Points, in no order, along strands that fork, close into loops and pass close to each other.
In the rows, 128 means zero.
Two points are linked if the straight distance between their rows is under 125. Some points are linked to none.
(73): [126 150 132 130  68 158 114 123 142 129 133 142 158 138  81 160 116 142
 143 170 168  99 119 153 155  91 155 125  87  96 123 153 124 177 121 104
 107 158 178 152  99 123 118 143 164 149 155 157 164 145 133  82 118 164
 156 145 116 140 118]
(975): [135 111 137 112 127 143  99 113 110 182  35  93 159 120 121 131 102 148
 145 126 158 107 140 156 148 124 152 106 165 154 142 134 116 106 139 144
 162 200 117 123 154  92 113 165 124  97 110 133 118 114 183 124 122  74
 140 150 150 131 123]
(272): [149 121 129 117 153 132 118 140  98 173  51  76 196 143 155  87 126 171
 136  81 163 124 111 126 134 145 119 100 182 163 115 113 120  76 156 170
 177 173  75 127 165  74 118 140 114  89  77 112  70 109 181 135 120 126
 135 121 169 116 139]
(1074): [119 135 119 148 102 150 110  96 151 122 123 160 134 146  96 159 127 128
 134 184 142 104 139 157 135  97 165 136  74  89 129 137 116 179 117 103
 100 148 183 149 101 125 131 160 178 149 163 143 179 143 140  80 128 124
 147 150  76 133 126]
(804): [151 117  99 132 208  87 137 126 101 112 198 131  88  65 143 135 140  94
 110 105  90 165 136  94  85 182  97 164 121 120 140 105 127 131 141  89
  90  51 105 122 114 163 130 142  94 159 127 118 153  91  94 173 128  65
 112  84 118 148 168]
(625): [116 110 122 137 127 144 143 141 141  84 164 148  92 137 141 146 140  87
 145 147  68 145 168 128 158 116  83 149 139 110 130 139 137 140 122 108
 127  71 147 120 100 160 139  77 153 138 167 145 151 140  68 130 121 143
 113 131  96 156  84]
(139): [132  80 140 108 149 120 116  97 107 217  58 102 101  82 123 159  83 106
 156 125 126 116 158 157 135 147 165 146 177 129 162 135 103 106 136 101
 156 185 109 142 142  84 108 164 142  91 146 137 123 114 175 151 121  29
 110 150 140 151 106]
(490): [ 91 104 128 137 105 159 124 131 150 104  79 139 125 184 112 135 116 109
 157 191 103 123 172 166 205  87 121 120 132 130 131 149 133 137 127 163
 168 161 167 111 103 113 134  86 189  94 187 154 155 151 122  97 122 116
 126 175 114 143  65]
(504): [116 103 117 139 156 126 132 136 135  99 159 150  83 129 157 136 135  88
 131 140  72 148 168 122 141 138  93 152 149 110 132 123 132 125 130 105
 121  70 138 114 100 155 148  94 141 129 161 133 148 135  83 135 119 105
  92 129  92 153 107]
(350): [122 113 126 119  90 159 164 159 146  75 174 137 102 139 118 163 142  84
 164 153  68 152 164 134 180  98  77 149 137 110 124 148 151 144 123 119
 153  74 150 130 110 164 124  52 154 150 182 164 138 149  56 137 127 180
 121 129 114 160  58]
(540): [105 147 132 141 102 149 143 150 147  85 156 146 121 155 129 127 138 123
 129 135  98 119 125 130 153  99 111 126 112 122 122 143 143 137 107 138
 121 108 148 121 113 148 139  88 147 131 140 131 129 148  81 115 134 193
 131 141 114 123 101]
(703): [119 147 119 142 143 151  96  94 143 142  82 136 162 152 118 108 144 170
 100 140 164  99 127 149  97 109 181 123  83 125 125 121 129 133 124 144
 110 167 137 124 148 106 146 197 125 151 111 104 146 130 169 102 140 101
 171 149  97  85 176]
(845): [157 162 165 118 110 128 127 129 122 135 100  89 183 159 104 100 165 190
 126 101 206 116  69 111 156 113 138  99 127 170 117 144 142 118 128 165
 144 148 105 143 196 122 106 126  67 110  65 116  75 128 167 126 109 215
 159 123 197 126 150]
(109): [130 138  98 146 167 119 126 107 135  77 195 144 110 118 131 135 144 130
 104 108  90 141 122  88  72 141 131 155  67 119 135 115 127 145 115 105
  71  68 134 136 107 173 134 145 122 177 123 105 157 103  92 124 152 134
 135  87  93 116 173]
(1094): [117 169 123 163 108 164 115 111 152 106  99 157 170 175  93 117 148 175
 108 161 165  87 120 149 119  82 166 106  60 123 114 129 138 158 104 147
 100 152 171 134 118 123 141 172 142 154 126 116 153 142 159  73 136 151
 176 152  90  95 157]
(692): [120 116 124 136 106 145 101  88 148 155 102 151 125 133  97 165 120 109
 143 194 149 109 158 174 140 108 169 146  99  87 139 143 111 180 127  97
 112 161 181 149 109 112 133 166 183 129 178 150 185 140 153  91 116  82
 134 158  91 150 124]
(521): [ 95  71 118 137 167 120 113 132 132 167  61 133  95 154 157 131 101 103
 144 162  87 133 179 153 156 123 122 147 167 142 138 102 131  99 133 146
 187 149 115 117  97  84 153  94 164  62 166 116 137 137 152 115 128  41
  64 155 104 139  93]
(934): [146  99 147 100 126  95 152 144 102 137 167 110  90  75 154 124  99  98
 148  90 103 146 126 107 121 163  88 134 188 122 133 139 112 104 137 107
 131 110  98 120 131 133 118 104 105 134 118 134 111 107 109 186 119 118
 114 102 156 147 108]
(595): [179  88 155  93 144  90 158 114  75 167 171 100  76  29 134 145 104  76
 157  83 110 146 133 108 113 176 103 152 182 117 159 147 106 118 145  73
 107 111  94 128 134 138  93 140 103 156 123 159 120  90 118 206 113  80
 132  96 163 174 123]
(714): [122  99 132 116 143 127  97  84 126 211  62 117 115  91 109 160  99 108
 141 154 143 112 161 171 123 134 178 145 147 116 161 135 110 131 130 101
 136 182 133 143 141  94 124 183 148 102 148 138 145 123 177 128 124  29
 124 156 118 144 128]
(919): [103 158 109 167 126 150 123 115 160  76 143 165 131 176 122 128 151 142
 108 148  99 106 124 125 114  97 152 132  63 112 119 122 136 148 102 140
  86 105 160 126  98 146 144 129 159 152 140 109 157 142 109  84 149 166
 149 143  65 101 134]
(98): [147 140 143  93 116  96 158 166 100 140 169  98 140  92 161  92 117 136
 127  69 141 143  70  92 106 156  96 104 164 144 103 126 128  96 139 148
 145 116  84 115 160 114 116 102  84 118  80 108  76 115 122 178 122 177
 120  98 187 113 132]
(1058): [103 142  90 149 169 118 116 140 157 105 149 164 118 161 172  99 143 145
  91 123 106 138 128 109  92 149 129 135 116 127 107  97 134 109 127 148
 110  87 120  95 114 141 163 120 129 132 130  88 135 136 102 110 148 117
  98 132  80  89 148]
(313): [125 107  88 144 204  85 138 156 121 124 154 161  69 107 174 129 141  79
 109 132  79 178 173 101  96 186  90 148 165 125 119  77 136 116 149 105
 135  51 110 114 111 157 149 113 111 114 144 114 132 124 104 150 125  46
  63 114  89 142 139]
(89): [144 144 146 113  77 135 153 133 128 115 186 122 114 100  96 153 123 110
 138 123 123 128 111 113 133 111 114 135 109 119 135 156 130 158 125  91
 108 120 136 151 120 166 110 107 125 159 130 165 124 138  82 136 135 193
 145 116 152 150 112]
(142): [131 147 142 142 115 171  85 110 141 155  20 114 195 156  99 118 145 174
 126 148 192 104 150 166 132  95 154  99 125 148 122 121 129 133 128 158
 139 190 152 113 159 114 146 184 126 123 108 118 135 124 191  87 122 102
 168 148 131 108 170]
(954): [ 99 118 129 133  83 162 135 137 153  99 103 144 122 175  99 151 122 107
 163 188 109 126 164 162 206  89 124 122 126 119 129 157 140 149 129 154
 162 149 172 122 104 122 123  77 191 114 196 167 151 153 103  93 124 148
 133 169 118 149  61]
(340): [155 109 143 102 101 125  95  81 106 209 118  97 131  54 106 165  87 134
 134 127 188 109 110 151 117 154 183 140 144 101 160 159  97 137 137  73
 107 177 138 150 141  93  98 211 130 142 134 149 141 113 169 144 111  74
 146 126 148 158 149]
(1136): [139 130 127  98 128  95 146 162 104 150 157 113 130  98 173  94 111 136
 128  74 130 144  93  98 102 165  97 107 177 139 107 118 120  88 148 145
 143 119  80 107 144 108 125 110 103 118  89 104  85 111 125 171 127 144
 112 104 161 109 129]
(741): [130  88 155  99  98 128 140 121 114 144 114 111 103 111 114 145  82  92
 162 136 125 125 137 144 170 142 128 127 181 131 146 165 114 111 142 117
 155 169 127 136 129 115 101 109 135 116 151 172 122 130 127 140 112 116
 122 135 167 159  78]
(770): [134  97 156  97 103 123 145 146  99 123  96  85 145 133 120 119  89 106
 159 120 134 130 103 133 179 135 117  95 186 155 124 146 130  89 131 161
 184 166  83 136 146  89 104  89 107  83 122 154  84 124 152 148 102 152
 107 124 197 140  87]
(530): [117 134 142 113  56 169 164 161 145  85 159 128 126 161  89 157 136 102
 157 160 109 132 122 136 194  87 118 124 113 120 117 154 156 158 122 135
 165 121 150 134 130 154 105  58 151 132 174 164 121 160  82 116 128 225
 128 145 151 150  62]
(440): [140 116 134 119 126 117 101  72 119 183 122 121 117  78 112 155 110 132
 117 134 166 114 120 147  97 145 184 145 111 104 159 143  99 142 132  86
  96 162 140 150 141 102 113 204 134 151 129 137 147 121 163 138 130  74
 144 125 114 131 163]
(369): [ 93 115 133 145 112 160 110 131 151 110  49 132 147 191 112 122 120 128
 148 190 117 115 175 169 194  79 127 107 129 141 127 134 138 135 121 174
 169 175 163 101 108 109 142 104 178  82 164 140 153 144 149  90 124  96
 133 178 114 131  86]
(264): [116 127 114 118 118 105 143 180 126 108 163 144 114 138 178  98 123 124
 120 103 115 155 120 111 118 146  75  96 175 143  94 106 129  99 128 156
 154  94 100 106 122 125 153  78 115 103 116 110  93 134 107 146 130 144
  88 115 130 106 107]
(559): [126 128  94 141 188 102 119 108 133  97 183 144 105 110 148 123 144 127
  95 110  96 151 128  90  64 165 139 169  81 117 129 104 129 128 127 110
  81  73 121 124 120 158 137 153 119 171 125  98 152 100  99 135 150 100
 119  90  95 115 187]
(946): [131  95 133 116 191  85 122  95 109 198 117 114  91  62 149 139 115 106
 127  98 114 136 141 123  86 177 165 168 151 111 159 113 107  99 152  88
 109 129  92 131 147 103 115 173 133 131 126 122 123 104 149 169 132  46
 114 122 122 136 156]
(101): [147 134 130 115 142 124 129 155 106 151  84  90 195 160 154  73 139 169
 128  81 170 135  94 117 138 146 100  94 177 164 103 115 132  76 150 180
 180 151  71 130 163  81 129 119 108  85  74 109  57 116 168 136 117 160
 122 111 175 115 139]
(826): [141 140 105 142 137 125 138 101 130  81 198 141 110 110 107 148 141 126
 117 115  98 134 117  94  83 122 129 145  60 118 148 126 119 160 118  92
  67  81 142 153 103 179 123 146 133 185 121 126 155 113  92 119 152 155
 150  86  97 127 161]
(802): [102 163 122 150 120 148 137 156 156  83 147 155 143 174 140  99 149 156
 107 124 110 111 113 127 135  99 120 113  99 135 113 126 147 121 102 162
 113 102 143 110 111 139 154 101 135 128 122 105 126 149  97 101 139 193
 130 142 109  96 125]
(453): [142 117 116 141 144 121 116  64 136 130 158 153 116 106 107 168 129 122
 119 156 136 128 136 134  85 138 184 162  53  89 157 123 103 179 122  77
  77 121 179 173 107 135 110 195 154 181 141 139 175 131 143 110 144 100
 131 104  80 141 174]
(374): [124 109 131 118 117 145  82  88 131 199  59 116 137 107  92 161  98 118
 145 173 165 105 156 179 133 118 179 134 135 109 148 141 112 150 124 106
 132 188 151 136 135  95 130 194 153 109 155 138 160 129 183 113 117  36
 131 156 120 143 139]
(1025): [114 159 108 136 126 123 146 173 145  82 189 146 123 136 162 109 142 142
 104 105 107 144 105  99 100 129  84 113 123 132 107 113 135 119 108 144
 114  71 123 105 113 160 153  89 109 136 115  97 119 135  77 135 142 177
 111 114 120  94 129]
(578): [134 110 115 111 146  94 133 158 106 165 132 128 108 118 181 101 108 128
 129  86 119 148 122 110 104 171  99 112 190 138 110 103 113  85 158 144
 159 124  74 105 131  98 137 112 124 101 110 101  92 118 134 155 132  93
  84 111 125 111 120]
(944): [138 150 139 134 140 145 111 123 130 155  42  94 206 161 129  90 156 198
 119  99 191 116 113 136 127 125 132 105 144 161 119 125 127  97 146 173
 149 173 112 129 182 104 134 160 101 117  68 111  93 121 180 115 122 148
 174 135 160 104 168]
(207): [149 176 158 118  98 125 144 134 121 130 142 103 160 130  97 105 155 173
 110  92 188 105  62 106 134 112 149 103  96 160 120 146 145 130 123 140
 120 139 119 142 169 131 106 134  73 131  76 117  89 134 138 128 123 223
 162 123 187 117 152]
(193): [134 159 161 131 108 143 127 141 134 110  86 110 184 184 104  97 163 184
 124 123 187 115  95 131 171  98 125 100 121 164 115 138 155 120 115 177
 153 149 124 138 174 127 126 109  93 102  84 121  88 131 161 109 114 207
 149 133 180 118 136]
(432): [169  76 157  94 132  88 163 136  74 169 150  94  83  45 156 134  85  85
 164  77  99 148 128 104 116 181  96 136 214 116 143 140 101  92 151  96
 143 119  77 124 133 119  96 119 107 130 122 138 102  91 132 206 107  83
 108  97 173 164 107]
(280): [136 160 100 132 128 119 162 190 126  65 232 127 113 102 142 142 144 122
 119 101  90 163 110  88 105 117  41 131 128 124 124 115 137 146 104 119
 126  41 117 129 107 197 137  62  88 150 125 112 122 127  53 172 128 165
 127  90 132 124 106]
(1084): [118 165 156 143 102 154 129 146 143  99  83 127 179 193 104  98 158 176
 123 141 167 108 114 143 179  85 126  99 109 156 116 139 159 128 109 177
 145 151 146 131 149 130 135 108 117 104 106 127 106 140 151  97 119 198
 151 148 158 116 131]
(344): [112 133  88 144 193  97 106  99 141 114 167 143 118 126 160 114 143 145
  89 109 110 148 121  93  47 170 166 177  69 120 120  95 130 119 131 124
  84  92 116 124 134 138 139 171 126 174 120  88 145 106 115 128 157  93
 124 101  95  94 202]
(1018): [ 99 101 132 133 129 149 102 115 143 148  43 129 130 164 113 134 108 115
 148 180 117 114 178 172 175  95 142 125 138 138 140 130 127 129 126 151
 164 187 149 107 115 101 142 125 166  81 159 134 156 135 163 102 124  57
 120 175 114 136  94]
(67): [120 147 143 127  70 159 124 136 139 120 118 138 148 151  84 151 118 131
 149 173 156 107 127 154 182  94 142 116 113 118 126 160 136 164 124 131
 137 165 166 141 116 125 112 114 155 130 158 166 142 151 124  91 115 168
 151 158 142 145 100]
(1091): [100 131 143 150 115 166 108 134 150 108  29 128 177 196 112 109 137 153
 138 176 138 112 167 170 185  78 121  96 126 150 121 125 145 127 118 185
 166 179 161 101 121 112 148 113 157  87 138 133 139 132 165  85 124 114
 142 170 129 117 109]
(604): [144 112 132 120 153 148 102 122 104 189  19  78 189 133 143 113 121 168
 139  97 163 113 134 143 135 131 139 104 173 161 128 114 112  91 149 156
 174 196  94 125 169  81 120 165 118  94  87 116  93 105 189 129 128  89
 145 139 157 120 141]
(603): [133 127 136 139 145 160  97 119 126 169   4  82 210 163 137 103 147 182
 131 105 175 116 144 148 130 124 131 106 160 163 122 104 118  96 146 172
 173 192 114 116 172  96 142 164 122 100  81 108 101 113 197 110 130 104
 156 141 151 109 158]
(34): [104 140 108 145 165 127 111 117 152 117 128 155 128 158 155 103 140 151
  95 127 115 115 127 127 101 130 153 142  98 123 119 114 130 111 125 145
 102 122 126 108 121 123 152 144 133 136 123  96 144 132 124 111 147 121
 126 143  87  91 152]
(1168): [110 143 141 135  99 145 128 131 138 111 123 144 131 154 113 120 123 134
 129 142 128 108 129 145 161 101 135 117 118 130 129 151 136 133 115 140
 123 149 150 126 121 127 128 111 144 123 135 142 132 141 114 106 129 165
 143 150 127 125 108]
(581): [113 130 138 119  66 161 146 143 148 102 136 141 124 156  91 157 125 105
 159 173 118 124 141 149 195  96 126 127 121 113 125 162 144 158 128 134
 152 140 163 136 114 137 113  80 171 133 182 173 136 154  90 100 124 185
 135 155 132 154  69]
(197): [121 151 117 149 122 145 103  88 142 125 116 149 152 149 106 122 138 168
 102 148 163  97 117 141  93 107 186 121  62 118 126 128 122 153 113 131
  92 155 157 139 127 114 135 193 134 163 119 110 155 132 162  95 142 124
 167 139  88  92 172]
(17): [134 126 148 115 102 142 107 119 118 156  67 109 158 127 105 129 103 142
 140 144 167 107 128 158 165 116 146 102 156 149 137 152 123 120 129 146
 149 192 137 132 143 105 107 146 121 106 121 152 119 125 165 115 112 116
 148 149 160 135 117]
(964): [106 169 115 168 111 160 125 120 160  85 120 166 148 183 101 128 152 153
 112 159 125  95 119 141 127  83 157 117  57 115 116 127 139 157  99 146
  94 127 173 133 101 136 142 138 165 149 138 119 158 148 128  71 139 172
 165 155  71  99 132]
(649): [158  99 147  99  94 127 107  88 110 199 116 103 121  61 106 172  81 113
 149 135 175 113 128 155 138 153 169 146 164 104 162 167 101 138 139  73
 117 180 139 150 129  99  95 183 135 135 150 170 144 117 161 140 107  76
 139 132 159 171 119]
(9): [122 171 102 139 124 121 157 188 141  67 215 138 126 121 155 124 149 139
 104  99 101 155  96  87  92 120  63 117 119 130 112 108 139 135  97 137
 116  52 120 113 113 187 146  73  95 143 118  97 118 132  63 146 143 184
 120 100 129 101 122]
(973): [106 140 105 164 151 138 121 112 158  75 151 163 110 160 136 136 149 123
 108 149  77 120 139 118 115 119 141 153  79 106 124 117 136 142 109 122
  87  85 155 124 101 157 150 125 158 146 149 111 165 135  97  95 142 141
 122 133  61 118 135]
(28): [161  96 145 109 156  97 136  92  96 161 163 116  78  52 129 149 117  85
 135 102 116 139 142 118 107 167 129 161 144 113 164 139 106 129 143  69
  88 114 114 133 129 135 106 161 121 156 130 158 137 103 121 175 126  80
 129 101 133 161 140]
(463): [ 99 108 116 136 145 128 116 142 141 128  95 147 122 171 161  99 118 135
 125 142 104 126 149 148 149 117 116 123 150 138 123 109 132  98 130 161
 153 136 122 102 109 105 157 100 149  88 139 113 130 137 134 111 132  99
  91 156 102 115 109]
(107): [149 105 154  95 112 118 142 152  91 130  95  76 159 132 130 107 104 120
 154 100 145 135  87 121 167 142 111  93 192 159 111 136 133  82 136 171
 186 157  59 136 155  80 104  92  95  76 107 138  64 114 164 153  99 162
 106 117 207 135 101]
(879): [130  95 102 127 166  84 133 158 107 172 121 146  76 124 183 117 113 105
 130 105  98 162 150 110  96 182 100 125 196 138 114  78 117  92 161 133
 174 110  74 113 124 101 143 108 133  86 131  98  99 124 135 149 135  54
  57 113  99 118 115]
(309): [131 161 129 137 144 145 113 119 138 142  71 115 191 162 131  83 158 195
 102 100 182 106 112 136 112 121 148 112 116 150 120 128 134 104 141 166
 128 163 121 120 164 104 143 171 106 137  78 105 109 125 169 110 132 145
 176 137 137  87 170]
(799): [132 108 156 100 101 129 132 132 109 139  96  99 136 123 114 125  90 116
 150 126 142 121 116 143 173 130 131 105 173 150 134 156 125 102 132 146
 161 176 114 136 144  99 102 114 117 102 121 156 104 127 147 137 110 138
 130 137 179 142  94]
(861): [114 184 137 151  76 163 150 155 152  84 146 146 153 178  83 130 160 153
 121 142 134  97  92 129 150  73 142 113  65 129 116 135 157 160 100 143
 113 121 163 138 114 158 125 109 145 136 128 127 117 161 110  83 132 233
 156 148 121 116 118]
(431): [129 171 122 139  93 136 154 138 141  82 199 128 133 118  97 133 150 147
 111  99 117 120  80  93  85  95 127 124  58 127 129 129 137 154 107 112
  78  98 136 145 110 179 122 121 116 166 105 118 121 134  91 117 155 219
 161 102 134 108 148]
(832): [120 117 129 127 100 152  91  96 141 168  76 136 138 128  89 159 108 115
 150 190 160 103 159 180 153 105 164 132 120 102 138 148 115 167 128 110
 130 183 173 134 116 104 133 166 169 112 169 150 176 136 165  95 113  62
 137 161 114 152 120]
(361): [141  89 150  99  92 131 120 105 117 176  94 108 117  95 102 166  75  98
 162 148 155 115 141 161 168 144 152 132 178 122 155 169 105 127 143 101
 149 191 136 140 126 104  94 143 139 117 160 174 135 127 154 130 104  82
 130 144 165 167  89]
(1015): [142 132 106 120 135  80 156 187 108 104 203 142  98  91 178 122 129 114
 118  93 109 178 118  86  90 170  43 109 178 131 106  99 119 119 132 133
 138  63  92 111 124 161 139  78  84 130 111 105 101 113  91 186 132 110
 108  89 136 115 112]
(275): [161 125 141  98 121 111 141 161  90 140 110  80 178 141 146  83 129 141
 142  80 163 141  73 104 144 152  98  87 188 162  94 123 136  81 144 177
 188 137  46 134 168  78 116  94  91  74  85 114  43 114 168 154 102 177
 104 104 202 125 119]
(395): [104 128 112 140 178 118 103  93 148 139 116 147 119 137 145 118 136 136
  96 134 116 120 136 132  87 139 177 158  93 112 131 112 125 117 128 130
  99 132 125 124 134 116 147 168 138 141 131 104 152 128 142 122 145  88
 125 141  84 100 167]
(310): [109  84 108 134 180  98 122 143 123 178  90 145  82 139 177 122 107 106
 132 135  92 147 165 134 121 154 118 145 180 135 128  86 126  91 147 134
 172 123  95 121 111  95 150 103 147  71 150 108 121 133 143 127 133  45
  53 137  95 130 114]
(661): [136 120 145 115 126 111 139 126 118 126 170 126  93  88 137 131 115 108
 131 105 111 132 128 114 120 144 111 141 142 122 142 147 115 123 128 100
 104 118 120 123 126 145 123 117 118 147 121 141 129 116  98 160 132 137
 133 113 138 139 122]
(728): [119 124 105 153 172 115 113  67 141 108 147 159 112 128 119 151 141 119
 102 156 107 131 145 125  73 140 186 170  48 100 143 112 121 159 113 103
  78 108 170 166 116 142 122 186 153 174 141 121 172 126 134 109 150  98
 128 112  69 126 182]
(748): [144 118 109 126 173  91 142 145 109 113 193 136  85  78 158 129 131  99
 120 102  95 162 135  96  97 170  78 146 147 118 130 111 120 126 137  99
 105  58 106 112 113 163 137 116  96 148 125 116 140 104  90 175 126  89
 109  93 119 140 139]
(20): [147 121 105 126 157  95 156 170 105  95 210 136  87  82 163 135 131  93
 130 106  91 171 142  98 116 159  40 133 166 121 125 114 123 133 132 105
 131  43 108 119 102 172 135  85  84 144 133 126 131 114  75 188 114  92
 112  95 127 149 107]
(857): [159 100 131 121 175 107 133  81 103 140 175 132  78  68 121 161 133  71
 129 126 103 147 163 126 113 158 133 167 112 109 166 128 116 151 140  63
  84  96 131 148 114 146 109 165 134 163 142 168 163 115 114 158 127  79
 121 103 113 170 149]
(936): [156 143 158  86 104  97 162 155  92 139 176  83 132  76 141 105 115 130
 133  70 144 138  59  84 112 148 107 109 157 142 113 139 130 111 133 131
 137 120  88 123 169 127  98 100  67 127  78 117  81 114 122 190 119 197
 132  99 209 124 128]
(713): [148 173 157 117  81 126 145 130 120 135 164 103 150 108  89 124 138 158
 112 100 179 106  62 105 125 111 154 110  91 146 124 151 139 146 124 117
 106 142 126 148 149 136  97 139  81 142  89 133  99 138 126 127 126 220
 162 118 183 128 148]
(305): [134 134 155 107 102 116 144 132 115 130 165 117 109  93 123 127 109 118
 132 103 128 124 106 114 128 133 120 128 139 128 135 155 123 122 125 109
 112 133 123 130 136 139 113 116 109 142 110 143 113 124 102 153 130 169
 141 117 161 135 118]
(58): [151  62 128 110 158 127 154 134 102 119 166 131  65  91 145 153 122  39
 172 132  71 160 198 136 166 145  79 160 179 110 141 137 132 128 150  81
 145  75 122 127  95 147 113  93 121 138 175 177 154 132  84 171 103  80
 100 123 129 186  81]
(200): [114 150  77 149 172 106 121 145 154  93 177 165 113 147 175 105 149 145
  86 112 106 154 120  88  69 166 116 134 111 134  99  90 133 117 125 143
 105  69 115  94 118 159 158 122 115 146 123  79 132 125  91 119 153 116
 101 113  84  83 160]
(90): [143 136 129 132 106 129 140 107 129 108 185 139 110 102 104 155 132 116
 126 126 118 125 124 114 110 121 128 142  86 111 146 144 117 160 123  84
  79 111 144 151 105 161 120 138 141 173 130 152 148 127  95 122 143 160
 148 107 110 139 132]
(49): [124 120 140 111  75 153 167 161 137  85 177 125 107 133 112 155 130  91
 157 141  89 144 134 130 173 101  90 136 136 115 119 153 146 145 119 120
 157 101 136 133 127 162 118  56 137 141 162 163 121 150  66 146 128 202
 122 126 148 155  68]
(1052): [140 112 126 132 134 121 104  66 134 161 138 143 120  92 107 170 117 119
 123 164 153 122 137 154  96 138 190 160  81  83 159 133 101 174 125  75
  86 144 173 168 115 110 116 205 153 164 148 143 174 133 158 119 131  82
 131 117  95 142 169]
(434): [163 164 167 102  63 123 148 127 114 146 190  86 142  86  81 138 127 146
 123  97 183 112  44  89 127 113 151 113  97 142 126 152 135 159 130  97
 110 138 118 152 152 148  81 126  67 145  90 141 100 139 124 141 120 228
 153 106 209 146 139]
(454): [129 105  91 138 190  73 141 162 112 157 136 160  69 117 185 122 133  94
 118 111  91 183 159  97  80 193  97 132 188 135 113  69 122 101 166 123
 159  84  81 113 130 129 145 111 120  95 126  98 106 124 122 154 137  47
  59 105  90 118 130]
(711): [113 147 151 149 110 162 110 134 148 108  33 122 196 196 110 101 152 175
 130 156 164 115 147 160 178  86 121  95 128 160 118 126 147 123 116 189
 161 174 153 117 144 120 147 119 133  96 113 131 119 129 173  88 119 152
 153 155 149 113 131]
(906): [121 153 129 146 134 163  99 109 145 140  52 128 185 167 116  99 155 182
 104 136 175  99 138 155 117 101 157 109 104 140 124 120 135 125 130 161
 124 174 140 116 154 109 152 180 123 135 101 107 132 128 177  92 134 115
 174 152 114  90 170]
(974): [159 110 128 124 137 120 135  86 114 126 181 139  92  84 110 166 132  88
 133 136 115 138 155 127 117 140 133 158  96 105 159 138 112 165 135  64
  78 104 145 153 105 152 113 155 143 173 146 170 162 120 106 135 133 111
 134 104 107 165 138]
(781): [105 132 100 163 176 127 112  86 152  85 144 165 114 155 132 140 150 122
  98 158  83 124 145 120  88 131 171 169  56 100 125 108 135 147 109 115
  82  93 163 146 108 149 139 155 160 158 148 110 171 131 118 100 149 115
 122 126  56 119 163]
(234): [127 133 137 135 109 172  77 108 139 167  18 112 181 145  89 133 125 152
 138 169 183 101 160 172 143  95 161 102 130 137 128 122 126 144 123 146
 142 196 160 111 146 107 143 184 138 110 128 128 151 126 191  89 121  69
 152 158 130 121 154]
(763): [115 184 129 152 108 151 149 151 152  82 152 145 154 173 114 103 164 166
 102 113 128 103  91 119 119  93 138 112  67 141 113 130 155 130  97 155
 100 108 144 126 119 146 143 118 123 142 106 103 118 149 108 100 145 222
 154 134 122  92 142]
(491): [114 100 108 144 194 103 129 137 129 119 145 156  73 119 167 131 139  79
 117 142  71 159 179 117 120 162 103 159 155 113 130  96 140 116 139 100
 125  62 130 118 102 150 150 110 132 114 161 127 150 134 101 137 120  67
  69 126  86 154 130]
(849): [131 143 108 117 112  89 158 193 112 101 188 142 114 120 182 101 132 120
 113  88 125 172 103  93  91 158  55  86 177 143  82  96 128 111 131 156
 159  87  86 107 135 134 144  72  96 108 100 102  77 130 106 172 136 147
  98  95 145  96 109]
(427): [120 143 116 142 122 141 145 144 147  71 184 145 108 131 129 146 147 111
 126 129  75 135 136 109 129 110  94 142 107 112 130 133 136 144 109 110
 101  70 139 125 100 175 143  90 140 153 143 129 144 136  65 123 134 174
 129 119  95 132 109]
(792): [109 135 118 129 126 117 138 167 136 102 164 145 115 140 168 102 127 130
 116 110 108 140 121 115 121 134  90 112 150 135 108 116 132 108 120 146
 131  92 116 103 116 138 154  87 119 118 121 110 115 137  97 137 134 153
 100 122 122 107 117]
(190): [ 93  82 127 134 150 136 108 122 139 156  48 128 116 164 136 128 104 112
 147 170  98 120 176 166 169 104 131 136 150 140 141 116 130 111 128 152
 176 170 133 110 107  90 149 109 164  68 158 124 149 136 160 112 128  49
  95 167 110 136  91]
(461): [100 133  93 141 203  98  99  91 143 140 135 140 126 131 159 112 141 145
  89 121 112 140 128 109  47 167 186 181  77 115 125  95 131 112 135 128
  99 112 110 127 140 119 142 183 136 163 121  91 142 121 135 128 153  76
 123 122  89  91 200]
(153): [166 155 168  93  80 109 161 138 102 136 192  78 127  77 105 126 125 130
 130  80 161 124  47  83 119 123 126 113 123 147 124 148 133 144 128 105
 122 127 104 137 170 151  79 104  59 138  84 135  91 129 114 172 121 220
 146 103 219 140 126]
(735): [113 178 148 147  85 163 144 155 146  89 120 138 162 190  90 113 160 159
 124 145 151 100 100 135 177  75 136 101  85 142 116 144 163 151 101 160
 136 136 157 134 134 146 124 101 131 117 123 130 112 156 126  90 122 226
 151 152 144 120 114]

A piece is two or more points that can be reached from each other along the links. Count, over all rows, the pieces, the separate loops (a circle has one, a figure eight two, a Y none), the forks (points with three links) and the tips (points with one).
pieces | 4
loops | 7
forks | 11
tips | 5

How many points has the smallest loop of links through each point below? Write 0 if it is on no loop.
(272) | 9
(90) | 10
(434) | 19
(504) | 17
(540) | 9
(802) | 14
(832) | 0

A fork is a point with three links, a tip a point with one. Leave the first point through the second and follow the links. Name the first fork or tip that comes.
(395); (461) | (90)
(153); (936) | (879)
(264); (849) | (804)
(340); (649) | (799)
(604); (603) | (906)
(879); (310) | (369)
(98); (936) | (1084)
(107); (275) | (604)
(374); (832) | (67)
(461); (395) | (200)
